A landscape with many valleys, sampled at points; each row gives a point and its height.
From any point a ball rolls to the lowest of the 4 points nearest to it. It stops when none of these is lower. Distance is the straight distance between rows; heights are no part of it.
k855: [ 98 152 142 101 126 145 131 105 117 151 168 133  99  79 163 158 144 156
 109 161 138 136 134 122 143 107  82 150 165 121  83 160 142 165 105 132
  71  56 150 103 157 143 168 125]  h=53.0
k687: [ 74 103  76  84 137 137 133 157 149  92 122 113 185 111 147 117 102 146
 121  83 156 150 127 111 165 122 141 144 181  88 128 163 118  76 118 156
  96 129 121 115  81 144 137 180]  h=27.3
k762: [ 96 136  72 106 164  90 123 183 133  75  78 132 183 143 131 100 138  68
 144 114 146 134  95  99 123 174 160 168 128  73 140  88  97  65 117 149
 179 184 137 162  69 112 117  96]  h=47.6
k428: [ 86 106 154  93 154  79 133  85 111 139 156 116 115 119 168 153 153 148
 160 111 129 118  46 151  86 108  97 127 140 136 125 152 110 193 135 140
 130 108 112 125 152 120 150 129]  h=58.1
k812: [194 124 171 121 110 101 111 135  99 139 131 118  98 145 120 119 184 164
 174 160 113 105 109 118 124 126 125  99 109 156 137 106 165 169 144 126
 144 152 152 161 152 156 125 102]  h=27.2
k103: [185 109 143 160 134  92 125 156 122 103 117 135 101 154 129 101 117  96
 146 128 102 132 116 155 121 133 148 101  67 126 119  71 150 104 154  99
 191 159 114 149 116 129  81 115]  h=28.0
k603: [157  91 147 149 146  88 125 164 124 116 109 111 135 120 112 132 110 131
 137 115 114 115  99 144 110 133 149 123 113 120 156 101 159 135 133 115
 155 161 102 148 109 142 135 122]  h=23.8
k443: [191 148 162 122 131 127 125 126  76 151 122 121 113 134 118 176 173 161
 177 147 124  71 148 131 140 131 119  83 121 154 123 146 175 176 123 148
  85 174 148 160 179 138 141 124]  h=26.1
k252: [172  96 160 126 125  84 149 132 110 118 144 146 117 179 119 120 168 109
 187 160 109 113  89 127 132 150 149 122 101 172 167 119 121 149 153 116
 156 158 141 148 109 135 148 107]  h=43.8
k651: [161 159 151 140 143 145 105 100 139 201 145 102  71  86 137 158  65 160
  76 112 130 116 173 142 131  88  85 103 142 103 111 159 162 157 100  71
 132  96 112 100 158 143 150 140]  h=49.5
k975: [138 132 120 115 136 120 122 115 103 137 135 132 127 139 129 160 146 122
 123 128 125 132  88 115 153 122 135 142 135 153 167 120 120 116 124 161
 110 121 102 131 120 126 176 135]  h=62.3
k555: [180 117 132  95 113 111 102 153 103  79  65 111 154 123 106 150 147 142
 177  62 100  86  60 116  71 181 156 118 129 142 176 103 148 142 116  96
 167 190 149 127 104 124 162 125]  h=52.9
k433: [ 94 111  79 117 151 108 144 173 165  81 113 159 191 142 131  88 150  73
 135 125 148 154 111  92 135 170 183 168 126 117 167 122  88  57 132 165
 140 144 142 155  90 106 126 126]  h=41.9
k588: [189 158 161 149 108 120 112 111 131 156 135 114  87 118 107 137 116 135
 136 161 141 106 174 121 166 133 109  75  98 140 125 120 159 157 124 121
  90 134 143 153 188 143 111 115]  h=7.0
k594: [118  89 111 118 153  42 156 146  85 117 121 158 140 146 151  69 214  76
 189 118 117 124  39 134  76 144 151 165 104 157 137  66  91 115 151 132
 168 142 139 166  86 111 140  97]  h=41.4
k712: [189 139 163 126 103 132 113 145 103 134 130 137 119 181  94 140 164 114
 148 163 105 110 123 120 134 140 147 120  89 159 124 137 151 155 153 130
 109 134 144 151 120 143 127 118]  h=30.4
k953: [ 70 101 173 151 129  99 128  76 167 190 156  79 113 121 159 130 132 143
 100 162 178 138 124 179  92 110  68 165 120 122 104 164  63 160 154 165
 108  57 120  87 145 124 120 112]  h=31.3
k170: [105 104  88 130 164  77 171 176 137 112 128 148 162 133 127  66 167  28
 148 110 131 114  95 131 102 147 160 166 103 117 130  61  76  87 148 153
 174 115 151 171  74 126 120  80]  h=54.5
k952: [131 110  84 125 136 104 149 167 115  81 102 137 171 140 122 113 132  90
 145 113 112 126  92 115 116 170 151 148  87 118 154  66 131  75 117 111
 182 173 114 163  74 120 100 135]  h=33.5
k393: [109 123 113 113 159  44 156 166 104  85 117 123 141 153 148  82 129  96
 175  79 130 121  43 131  94 144 127 147 114 105 122  98 130 137 121 111
 206 143 111 133  87 106 145 115]  h=38.3
k644: [190 123 141 106 100 118  94 143  75  83  65 126 123 178  89 122 183 116
 214 131  94  84  50 111  86 149 154 137 126 169 155  82 136 149 145  83
 178 193 154 179  98 156 126 101]  h=59.2
k523: [ 95  90  40 118 158 104 103 195 178  76  71 119 193 135 167  93 119 119
 121  84 144 149 138  67 134 189 160 162 127  82 151 110 117  69 102 129
 169 188 117 137  78  99 112 127]  h=56.1
k865: [170 120 154 107 137 125 118 133  70 112 114 160 131 162 106 147 156 124
 145 145 100 108  75 134 125 134 182 157 122 170 160 111 117 133 136 130
 112 137 141 150  99 142 146 125]  h=52.7
k489: [ 99 141 108 160 135 183 137  87 181 154 158 119 155  81 139 113  51 151
  57 123 155 156 200 110 146  77  96 139 166 110  71 154 106 111 118 118
  85 117 109  87 136 110  94 131]  h=45.1
k45: [ 89 144 133 150 121 164 124  86 152 172 168 124 108  88 143 137  99 161
  69 128 134 152 166 141 133 108  91 131 119 121 102 144 137 124 128 114
 107  63 120  94 152 124 125 143]  h=42.9
k6: [ 60 104  74 114 132 131 143 117 191 113 148  88 160 121 165 116  83 118
 119 112 180 141 167 148 168 105 100 159 159  58 112 173  85  93 142 153
 118  91 145  91 108 107  75 142]  h=47.5
k830: [191 183 171  70 137 147 108 135 103 139 139  85  73 108 145 196 161 180
 175 151 141  71 220 126 155 141  75  83 155 102 100 187 175 177  91 124
 107 137 146 157 205 138 118 100]  h=55.7
k791: [ 94 158 131 128  96 188 148  96 159 178 153 133 111  71 124 125  79 160
  91 142 117 167 203 122 145  69  68 115 126 129  93 156 133 112 115 109
  50  98 114  94 165 131 112 157]  h=21.8
k623: [107 145 161 141  88 167 150  96 136 157 178 138  99 116 124 115 130 100
  99 185 159 137 162 133 152 109 120 155  93 163 102 140  96 155 156 140
  74  66 127  93 144 154 140 131]  h=65.3
k695: [ 78 116  96 140 120 163 124 104 176 148 157 111 142  94  98 111  61 120
  50 144 155 167 176 120 126  76 133 145 137  84 103 159 114 101 136 102
 118  90 113 101 128 122  96 176]  h=28.5
k610: [123  85 115 104 149  94 132 170  91  91 104 173 178 173 120 105 184 110
 163 134  98 133  69 108  97 151 166 179 157 166 191 110 114 124 129 130
 167 141 149 156  92 114 179 113]  h=63.8
k223: [ 93 112  70 100 146  97  81 168 156 136 123 101 160  91 122  88  61 151
  85  41 134 129 124  87 126 124 156 126 157  79 131 139 160  97 111 107
 161 156  96 134 103 121  98 157]  h=28.9
k218: [140 115 102 137 138 156 131 153 113  75  77 174 193 177 102 104 153  90
 113 104 116 121  83 104 115 178 190 128 143 168 166 114 114  70  78 123
 161 177 130 150 122 120 143 138]  h=43.7
k617: [ 96 132 156 145 143 110 140  98 148 169 169  89  84 122 127 139 112 154
 131 170 149 158 116 161 101 102  88 139 132  88  87 135 108 150 156 162
 123  82 137 101 145 133 125  91]  h=23.9
k963: [172 152 154  96 129 113 114 123  79 125 114  98  94 146 110 155 149 144
 180 107 127  82 102 117 115 155 109 101 126 103 139 125 176 190 156 131
 132 158 136 161 173 126 137 115]  h=36.4
k752: [156 187 169 105 119 127 114  95 102 169 130 105  87  62 172 206 150 181
 105 156 123 121 183 148 148 113  50 100 127  80  63 177 147 156  80 109
  96  94 126 119 213 150 107 101]  h=48.3
k914: [103 152 132 106 119 172 145 141 121 107 150 121 125  97 154 135 132 168
 105  91 132 147 149 102 143 115 132 110 174 151 142 158 146 128 125 145
 109 118 117 104 123 129 176 177]  h=58.2
k573: [172 163 183 131 114 107 114 123 115 155 151 113  99 137  87 160 178 146
 175 179 152 115 139 122 150 126 101  84  95 156  97 136 151 169 139 145
 105 146 146 173 181 138  97 111]  h=14.6
k836: [100 139 133  94 129 145 164 113  93 133 139 142 132 141 136 142 169 120
 136 144 122 122 116 143 141 111 136 127 166 160 145 151 122 127 125 151
  73 105 156 104 134 137 168 159]  h=80.7
k131: [144 116 141  83 113 109 123 117  70 115  81 129 119 115 112 158 193 174
 188  93 121 103  56 106  86 143 143 142 161 128 159 112 128 179 137 123
 158 154 164 132 135 112 174 115]  h=69.5
k627: [ 85 103  69 131 134 134  93 155 190 105 128 126 169  94 140  85  53 101
  83 104 137 181 171  86 164 136 155 122 127  83 141 127 133  67 143 132
 155 157 106 131 116 108  74 130]  h=38.0
k485: [ 58 104  89  78 156 105 137 131 163  76 110 126 179 110 181 116 138  98
 135  87 150 141 117  88 126 155 134 167 165  71 168 139  58  80 134 176
 131 115 104 142 108 109 111 136]  h=45.2
k822: [206 146 161 127 137 141  93 168 109  80 108 139 135 190  95 133 201 124
 203 137  71  81 115 144  99 139 147 110  96 190 134  88 129 125 134 112
 171 197 164 196 117 173  95  98]  h=57.9
k735: [ 98 101  87  96 141  73 116 144  89  83  69 147 174 172 145 119 156 133
 164  98 122 120  69 122  74 140 156 147 170 131 161  97 125 117 136 145
 183 154 140 137  97 124 178 133]  h=56.7
k595: [ 57 110 123 143 117 149 137 111 181 153 143 110 130 111 154 117  64 126
 116 140 159 151 156 151 147  91 124 151 129 102 117 149 112 125 179 157
 118 112 101 111 114 117  97 138]  h=3.5
k195: [157 178 132 172  97 188 143 104 133 166 151 135 108  99  96 131  71 147
 100 134 129 133 228 133 139 118 114  79  95 155 114 141 148 127 127 123
  97 101 116  88 176 135 116 135]  h=67.4
k21: [125 103 150 165 130 101 122 114 147 153 146 122  87 147 146 129 128 109
 124 149 127 142 123 172 118 111 131 126  65 127 110 128 133 146 176 154
 153  89 140 121 133 134 102 120]  h=14.2
k745: [131  76 113 134 151  92 135 130 157 132 121 123 140 140 132 109  76 106
 115 105 132 139 118 128 137 132 158 135  93  96 137 105 145 106 140  98
 165 139  92 131  83 114 116 144]  h=25.6
k291: [ 58 133  95 136 116 200 133  97 211 137 146 112 164 117 142  70 103 101
 105 140 189 196 193 144 156 104  97 165 123  88 100 155  76 119 173 138
  84  90 128 107 125 120  96 148]  h=56.3
k582: [ 54 132 105 129 134 130 141  89 165 166 169 109 131  74 169 139  47 164
  69 109 164 134 164 158 129  87  55 125 156  76  89 156 121 124 108  80
 147  99 107 101 136 112 114 164]  h=50.1
k307: [143 165 126 158 102 194 138 124 116 126 132 157 110 113 118 120  81 145
  86 124 113 141 165 131 147 107 128  74 131 147 121 146 144 116 106 146
  79 115  94 117 150 114 155 157]  h=58.7
k544: [115  90 150 135 142  68 149 129 119 138 139 148  92 142 132 100 145  92
 151 151 134 157 101 154 113 124 144 137  92 115 130  94 131 150 160 144
 165 112 123 126 111 129 105 116]  h=10.9
k596: [156 129 163 100 121 123 141  98 111 152 174 145  76 134 139 160 162 135
 157 144 123 128 118 121 136 132 123 115 112 149 124 163 129 168 131 157
  85 115 148 147 144 123 152 110]  h=49.2
k111: [139 146 154 115 137  97 131  81 126 179 149  92  89 132 158 177 147 142
 120 152 130 116 136 152 150  95  69  99 110 103 114 150 123 186 146 139
 107 106 137 164 182 133  98 107]  h=32.0
k135: [ 91 145 140 104 131 145 166  95 162 141 137 109 141  67 173 150  70 166
  71 121 124 146 159 142 162  80  68 146 157 122  74 173  84 148  97 118
  93  66 116  73 124 135 143 184]  h=60.9
k459: [ 68 105 112 126 146  98 168 114 156 122 168 126 140 151 166  87 137  87
 158 136 184 157 104 126 125 125 128 158 132 110 130 129 101 113 154 170
 156  98 138 110  94 117 121  99]  h=23.3
k717: [ 71 112 100 126 113 130 143 137 156 118 154 137 145 141 145 135  92 132
 114 109 142 168 128 137 150 117 174 158 142 128 121 152 142  98 146 145
 131 123  92 121 104  99 141 148]  h=40.3
k116: [123 131  96 121 149 142 113 132  93  98  93 135 130 120 133 142 156 177
 121 118 112 109  98  98 122 149 172 121 181 142 159 136 133 136 114 126
 128 156 135 107 120 129 184 157]  h=52.8
k87: [101 120 102 119 126 115 145 165 119  93 102 185 182 177 103  83 164  54
 154 163 127 127  97 113 123 166 194 145 113 135 150  82 114  60 135 146
 153 167 130 161  57 108 117 107]  h=5.7
k801: [115 134 178 164 116 139 122  95 152 192 163 111  72 130 134 164 110 162
 111 189 143 132 174 159 113 117  67 135  87  89  79 134 129 146 165 131
 133  97 134 102 155 123  71  96]  h=20.2
k913: [119  96 136 103 150  98 101  98 129 174 157  89  90 118 162 154 101 156
 123  95 139 138  98 184  97  96  46 118 144  67  98 152 103 151  88 110
 150 100 106 102 140 127 116 154]  h=48.5
k124: [139 127 144 140 118 163 148 128  98 121 145 161 149 135  86 107 173 104
 130 150 113 118 115 115 155 152 157 147 110 190 172 137 140 100 126 174
 111 132 127 130 123 131 151 129]  h=82.4
k309: [199 157 115 154 104 160 116 146 117  90 110 136 148 132  83 132 136 129
 113 108 112  97 144  97 129 180 165  85 119 187 152 147 143 114  91 124
 111 159 117 142 153 157 145 147]  h=48.0
k118: [ 81 113 135 156 164  57 155 111 131 148 143 106 130 116 155 119 102 108
 135 124 155 135 103 167  88 102 112 148 123 107 126 129 116 137 156 147
 156  94 126 120 103 109 122 101]  h=18.0
k519: [178 109 127 173 104 164 105 166 129  60 105 171 131 172  88 127 119 110
 106 127  96 118 162  91 140 146 200  93 109 188 182  86 153  85  94 150
 144 157 100 152 108 149 125 157]  h=44.0
k366: [ 94 112 121 121 155 102 143 114 158 144 154 111 155  90 177 153  92 155
  92  94 166 139 102 173 136 111 106 138 179  78  93 129 110 115 105 150
 146 100 122  86 131 120 131 152]  h=36.9
k313: [135 174 140 128 138 160 101  94 136 202 154 101  83  69 132 165  54 167
  76 132 140 119 192 149 132  99  72 140 120 106  87 138 140 147 113  73
 111 103 101  97 159 132 112 120]  h=51.5
k112: [135 125 135 165  94 171 134 118 144 153 135 152 103 157 109 111 149 100
 118 152 123 141 178 110 159 113 147 109 110 162 138 134 114 117 156 152
  68 112 119 120 127 140 141 120]  h=51.6
k599: [112 122 100 135 101 149 157 148 154 106 119 169 160 158 125  92 117  97
 109 141 146 157 138 109 141 148 160 112 144 153 154 106 132  93 131 169
 121 129 129 118  90 122 122 158]  h=61.1
k928: [166 108 137 123 150 101 106 128 100 157 122  82  55 143 129 136 120 151
 128  97 136 113 117 172 118 112 100 113 136 106 115 142 158 201 132 110
 191 135 123 125 138 124 130  91]  h=42.3
k737: [211 152 154 109 134 151  82 135  81  68  73 102 123 147  83 165 154 154
 173 114 110  89  95 107 101 180 150  96 128 152 142 104 162 166 102 117
 126 172 138 149 154 150 149 118]  h=43.5
k972: [154 133 121 148 106 156 121 160 141 106 116 155 150 157  95  88 102 136
 105 110 146 117 158 109 145 133 170 125 126 160 158 140 148  82 122 125
 103 134 112 125 126 126 144 166]  h=52.3
k788: [102 128  85 118 148 157 132 125 139 128 151 135 135  72 126 108  73 158
  70  77 132 127 156 103 147 101 124  91 186 113 113 171 153 105 123  83
 116 111 105 100 128 124 140 173]  h=50.7
k938: [158  99 119 148 129 107 107 163  66  89  80 108 130 161  92 100 147 126
 209  95  85 123  71 148  71 174 157 150 107 138 137  52 127 141 106  80
 246 182 133 121 104 126 138 113]  h=30.3
k626: [138 117 128 105 134 116 144 102  83 157 176 144 137 134 121 118 150  90
 131 137 132 133 105 140 163 101 132 151 154 165 139 135 124 151 162 144
  84  94 133 125  94 129 178 114]  h=66.4
k376: [162 127 109 142 123 134  89 148 113  84  74 143 165 146  95 113 130 141
 134  90 101 104 109  87  98 150 185 140 144 152 164 105 151 103 101  86
 169 185 105 124  93 124 120 145]  h=50.0
k702: [121 126 106 171 114 194 139 125 170 148 152 135 124 101 123  94  65 136
  53 121 141 145 208 109 158  88 125 111 120 118  96 134 157 121 122 104
 104  97 116 101 141 105 101 166]  h=42.0
k586: [204 120 135 148 113 122 101 160 114 108  91 128 134 168  91 130 141 153
 162 138 105  85 101 125 126 164 157 100 124 174 158 108 145 124 117 128
 141 178 140 153 129 165 128 130]  h=49.4
k184: [116 148 140 154 100 195 166 102 140 150 144 147 101 116 119 108 115 130
  88 157 127 148 176 135 163  91 113 118 128 158 130 155 126 128 122 126
  56 108 116  82 150 127 143 154]  h=57.6
k772: [172 183 171 137  87 181 115  94 158 183 147 122  53  91 106 171 129 149
 139 190 127 130 236 128 137 124  99  52  70 130 100 144 177 143 126 109
  80 134 141 149 192 130  87  72]  h=15.1
k919: [170 137 172 132 107 134 128 121 111 152 148 129  97 119 102 156 129 132
 134 159 122 123 162 116 150 140 128  92 109 158 128 118 142 153 150 125
 100 124 147 142 164 137 126 110]  h=16.6
k814: [166 115 169 135 120 109 120 101 117 159 130  92 107 139 129 165 133 166
 160 153 121 109 123 156 137 143 102  97  85 125 119 140 156 144 141 141
 143 149 131 131 141 147 139 107]  h=28.3
k673: [170 132 117 161 110 171 110 165 141  67 101 169 214 207  63  98 136 103
 111 127 109 119 124 117 125 162 170 122 111 187 141 103 118  63  85 128
 163 169 107 162 127 168 124 150]  h=40.8
k677: [ 39 118  98 150 114 152 130  86 161 174 141  75 129  94 160 158  72 127
  84 136 172 142 141 179  86  63  74 168 150  86  80 148  49 136 136 130
 121  62 141  78 125 141 101 156]  h=31.9
k179: [133 118 148 130 119  80 158 193 123 102  92 159 149 154  99 104 188  48
 183 124  57 107  67 120  91 146 156 147 106 141 160  50 119  87 127  96
 206 179 146 186  75 118 110 106]  h=52.0
k493: [ 44 134 131 183  92 187 114  72 211 125 133 105 122  84 146 118  63 103
 110 181 175 142 191 157 112  76  62 192 140  82  97 155  64 140 175 137
  99  67 147  68 140 112  90 144]  h=12.7
k565: [137 131 140 138  83 148 137 116 122 129 148 138 156 117 119 130  90 143
 115 142 120 164 163 127 156 110 143 106 159 141 142 143 134 121 138 132
 104 119 102 103 135 126 134 169]  h=62.9
k799: [ 84 119  64 102 136 126 113 150 132  61  99 133 212 152 128 123 147 103
 123  91 143 146 106  97 111 162 160 166 178 112 161 107  84  82 110 134
 136 146 135 132  68 116 137 138]  h=54.6
k232: [168 182 115 140  95 154 133 134 130 142 122 126 122 110 110 113  91 149
 111  93 113 110 160 110 140 133 130  74 121 164 133 160 145 120  76  97
 127 139 132 106 169 133 157 146]  h=52.1
k323: [122 131 135 121 145 103 157  97 125 145 138 138 113 127 146 155 123 132
 109 153 160 145  93 151 136 117 101 158 132 117 118 135 114 151 145 144
 100  96 140 105 124 141 152 114]  h=39.2
k894: [125 160 171 114 156 117 131  60 131 196 151  93  74 104 173 197 161 152
 127 175 110 153 138 200  81 107   4 121 110  78  31 182 111 181  88 143
 121  97 138 103 162 140 112 101]  h=31.2
k52: [169 111 146 121 130 131 100 167 101  78  79 135 142 173  96 115 175 124
 154 132  81  85  83 121 116 178 162 131 124 147 169  95 142 136 127 125
 134 177 146 167 132 123 145 121]  h=57.0
k123: [ 97  83 134 138 134  80 152 101 126 152 164 126 132 155 134  87 155  79
 146 154 162 158  82 168 124 135 135 170 110 141 140 111 116 142 165 159
 140  91 150 152 115 112 134 106]  h=0.2
k107: [167 126 143 103 171  60 112 154  89 121  98  99  92 142 123 115  95 152
 149  56 113 111  85 144 108 141 128 128 120 101 144 116 145 175 124  82
 180 178 114 121 124  99 141 129]  h=39.0
k790: [ 57 106  88 146 123 109 123 158 187 105 104 132 147 144 141  90 107  59
 134 132 177 146 140 103 160 134 161 159 119  77 144 105  80  56 158 174
 123 119 147 155  85 108  85 100]  h=67.2
k242: [172 101 188  86 139 112 111 120  87 159 155 137 108 146 131 132 210 135
 171 159 100 103  87 128 119 129 125 116 106 158 133 137 153 196 155 165
 104 141 176 212 142 158 156  87]  h=55.0
k708: [154 113 145  91 111 115 104 146  62 141 126 136 147 182  98 116 212 134
 182 141  86 105  20  90  95 170 157 163 136 163 171  93 119 170 132 120
 147 147 162 171 105 161 147 107]  h=28.1
k463: [102 170 153 127 142 139 148  69 122 183 174 140  85  78 164 184 137 167
  93 190 109 120 166 135 150 103  42 161 123 111  74 173 119 172 103 105
  84  76 115  98 166 118 145 108]  h=43.1
k25: [128 147 163  96 145 105 139  86 124 173 158 116  80 104 167 195 200 163
 148 157 132 137 115 137 140 121  59 103 150 118  87 175 159 206 111 149
  69  92 143 138 198 121 124 117]  h=54.7
k51: [121  99 148 157 121 120 123 105 152 146 153 122 118 139 139 117  77 128
 106 157 144 169 165 164 138  95 132 120  74 106 103 126 125 131 155 123
 132  89 117 113  99 139  88 100]  h=17.2
k282: [181 123 110 174 105 129 125 138 136 132 136 138 102 137 127 111  80 116
 125 148 128 139 149 125 135 121 151 119 116 144 125  92 163 100 134 115
 146 128  96 117 138 115 113 126]  h=25.8
k278: [204 137 157 134 110 147  86 165 119  75  58 131 140 196 101 154 162 128
 163 119  92  83  70 117  89 161 185 141 117 204 164  77 119 129  87 107
 161 179 165 162 125 155 128 107]  h=54.3
k449: [149 146  84 170 130 168  98 169 145  89 105 134 161 152 102 106 114 115
  94  86 111 148 162  71 148 156 162 123 148 155 134 120 135  78  70 117
 145 144  94 129 117 118  97 156]  h=54.2
k766: [ 93  89 116 115 153  50 133 128  99 122  98 118 116 142 157 103 165 103
 176 106 115 120  51 158  84 105 117 159 122 107 140  95 102 139 140 123
 182 129 124 142 103 114 138  98]  h=24.6
k546: [ 37 139 125 190  79 222 136  80 199 136 150 131 100  85 118  94  62 127
  89 136 175 179 248 127 142  77 100 149 121 111  93 156 118 115 167 113
  62  83 129  72 158 122  94 147]  h=46.4
k545: [ 72 130  68  95 157 107 124 130 173 126 112  98 155  85 127 122  53 138
  92  81 147 170 111 136 141 101 132 145 165  75 131 159 114 105 126 137
 159 115 114 117 100 127 130 175]  h=17.7
k257: [ 83  97  99 100 164  76 153 130 135 113 129 129 161 113 161 101 128 122
 135  88 148 132  99 125 139 113 130 144 162  88 143 153 115 111 135 141
 138 116 126 111  95 104 158 155]  h=39.1
k276: [121 121  99 106 130 133 129 187 118  70  78 152 191 144 113 115 138 119
 133  86 109 139  92 101 114 149 165 158 156 115 179 101 121 106 131 123
 156 164 127 134  74  99 139 134]  h=46.6
k406: [139 132 124 163 113 127 122 189 134  87  86 154 165 187  99 121 152  72
 140 135 100 112  90 106 127 136 195 140 116 163 148  76 146  85 111 121
 137 166 133 147 110 136 158 133]  h=33.7
k498: [ 60 121 109 171 102 173 152 125 156 127 146 145 146 146 123  92  99  84
 101 148 162 173 179 133 176 118 133 140 106 149 131 109  92  93 166 168
  96  91 106 124  93 127 121 144]  h=86.3
k399: [121 150 110 147 130 157 137 119 139 172 167 113 115  63 110 140  87 173
  82 130 106 122 189 104 148  89 115 110 136 106 101 164 147 132  93  73
  90  74 118  84 167 113 138 154]  h=42.1
k522: [136 107  63 131 119 146 129 175 153  85  85 152 184 156  96  96 116  99
 115  90 103 129 128 103 128 180 195 138 147 134 165 118 125  83 104 139
 160 182 109 151  94 113 103 159]  h=50.3
k832: [168 176 167 126 125 177 143 105 101 179 164 132  92  93 145 168 141 169
 120 146 111 107 172 128 140 121  86  77 121 111  81 156 150 164 114 106
  69 108 152 115 189 127 118  98]  h=37.0
k996: [132 176 199 113 145 129 128 123 129 159 169 132  59 122 154 196 195 154
 128 209 122  98 172 146 158 134  69 127  92 108  64 171 132 184 144 141
  78 117 143 130 211 124 107  74]  h=31.1
k216: [155 109 116 129 141 100 117 125 111 123 117  96  99 107 108 134  81 129
 105  74 116 112 143 137 134 119 140 113 144 134 147 121 154 116 117 110
 160 140 110 123 131 122 116 139]  h=16.5
k503: [116 124 114  94 153 114 133 148  93  86  93 142 145 126 140 126 164 153
 136 103 131 125  66 103 101 144 168 128 168 137 160 117 127 144 118 126
 135 145 121 104  96 141 187 142]  h=44.6
k912: [146 137  80 187 125 146  98 189 184  55  81 162 183 146 108 100 128  56
 121 120  97 146 143  91 132 175 155 133 117 126 161  84 124  52  98 154
 157 185  99 173  80 131  90 113]  h=54.9
k606: [116 198 148 122  97 178 137  82 121 168 177 124 134  48 168 165 114 146
  96 158 124 142 187 150 149  82  54 112 125 123  91 171 113 137  98 101
  57  74 133  77 191 127 155 156]  h=12.9
k415: [ 92 151 130 163  93 195 160 115 139 129 168 177 147 127 122  88 131  98
 107 122 152 160 183 126 162 114 147 108 113 154 107 131 119 102 141 145
  61  79 141 102 136 129 119 145]  h=81.0
k658: [197 156 168  89 116 125  92 151  83 129 116 121  95 158  96 170 179 144
 181 145 122  85 143  98 117 140 147  81 139 181 133 113 170 145 113 125
 111 180 172 187 159 166  88  90]  h=35.7
k696: [111 112 133 168 118 125 148 103 147 154 133 141  93 144 115 120  95 116
 116 170 142 133 158 156 138 110 129 129 107 142 132 106 126 116 167 134
  75 103 141 116 121 125 127 139]  h=27.4
k397: [161 132 176 109 148 144 134 130 103 144 113 115 113  89 125 172 135 183
 128 124 110  93 124 126 138 125 127  83 130 131 133 142 160 143 100 119
 114 141 132 135 178 127 152 120]  h=39.3
k509: [136  90 117 110 138  72 134 154  86  94  92 162 139 151 126 101 197 114
 190  93  84 128  49 141  90 169 158 140  99 141 143  75 123 123 146  85
 204 165 146 171 119 123 144  92]  h=42.2
k359: [124 124 107 110 147 130 132 108 137 134 150 122 134  84 153 127  85 167
 106 113 120 121  99 144 141 118 121  96 173 120 119 154 140 142 116 124
 128 143 105  92 109 154 131 148]  h=51.9
k600: [150 112  98 126 146  85 140 148  89 102 117 125 126 137 135 137 114 140
 126 102 117 108 101 138 112 141 145 139 156 117 144 110 146 122 138 109
 169 131  92 121 108 107 155 136]  h=28.8
k749: [146 135 110 124 142 159  89 138 108 102 100 124 154 118 114 123  91 142
 103  79 123 111 130 103 114 170 176 112 172 130 155 155 147 106 112 116
 157 171 109 100 106 122 142 171]  h=53.2
k898: [124 156 173 125 126 118 134  76 143 190 157 117  54 113 164 174 175 110
 109 207 135 128 160 161 116 140  39 130  90 118  67 155 107 187 153 146
  73  74 170 124 179 142 103  70]  h=22.8
k94: [134 150 149  91 136 135 144 117  87 140 139 130  95 120 154 168 180 176
 130 120 127 103 101 130 158 110 107 117 161 137 125 146 128 179 116 137
 114 136 142 140 165 124 151 132]  h=57.8

Call two points neighbours if one is among the 4 nearest of the other. Go from one point of each pair to the other, from neighbour to neighbour, staying as low as possible. Name the highest point that can't be avoided.
k216 and k588 | k111
k606 and k216 | k399
k595 and k123 | k51

For each start below, name the point where the ball stops.
k565 | k87
k623 | k123
k232 | k87
k278 | k588
k449 | k87
k822 | k588
k52 | k588
k555 | k588
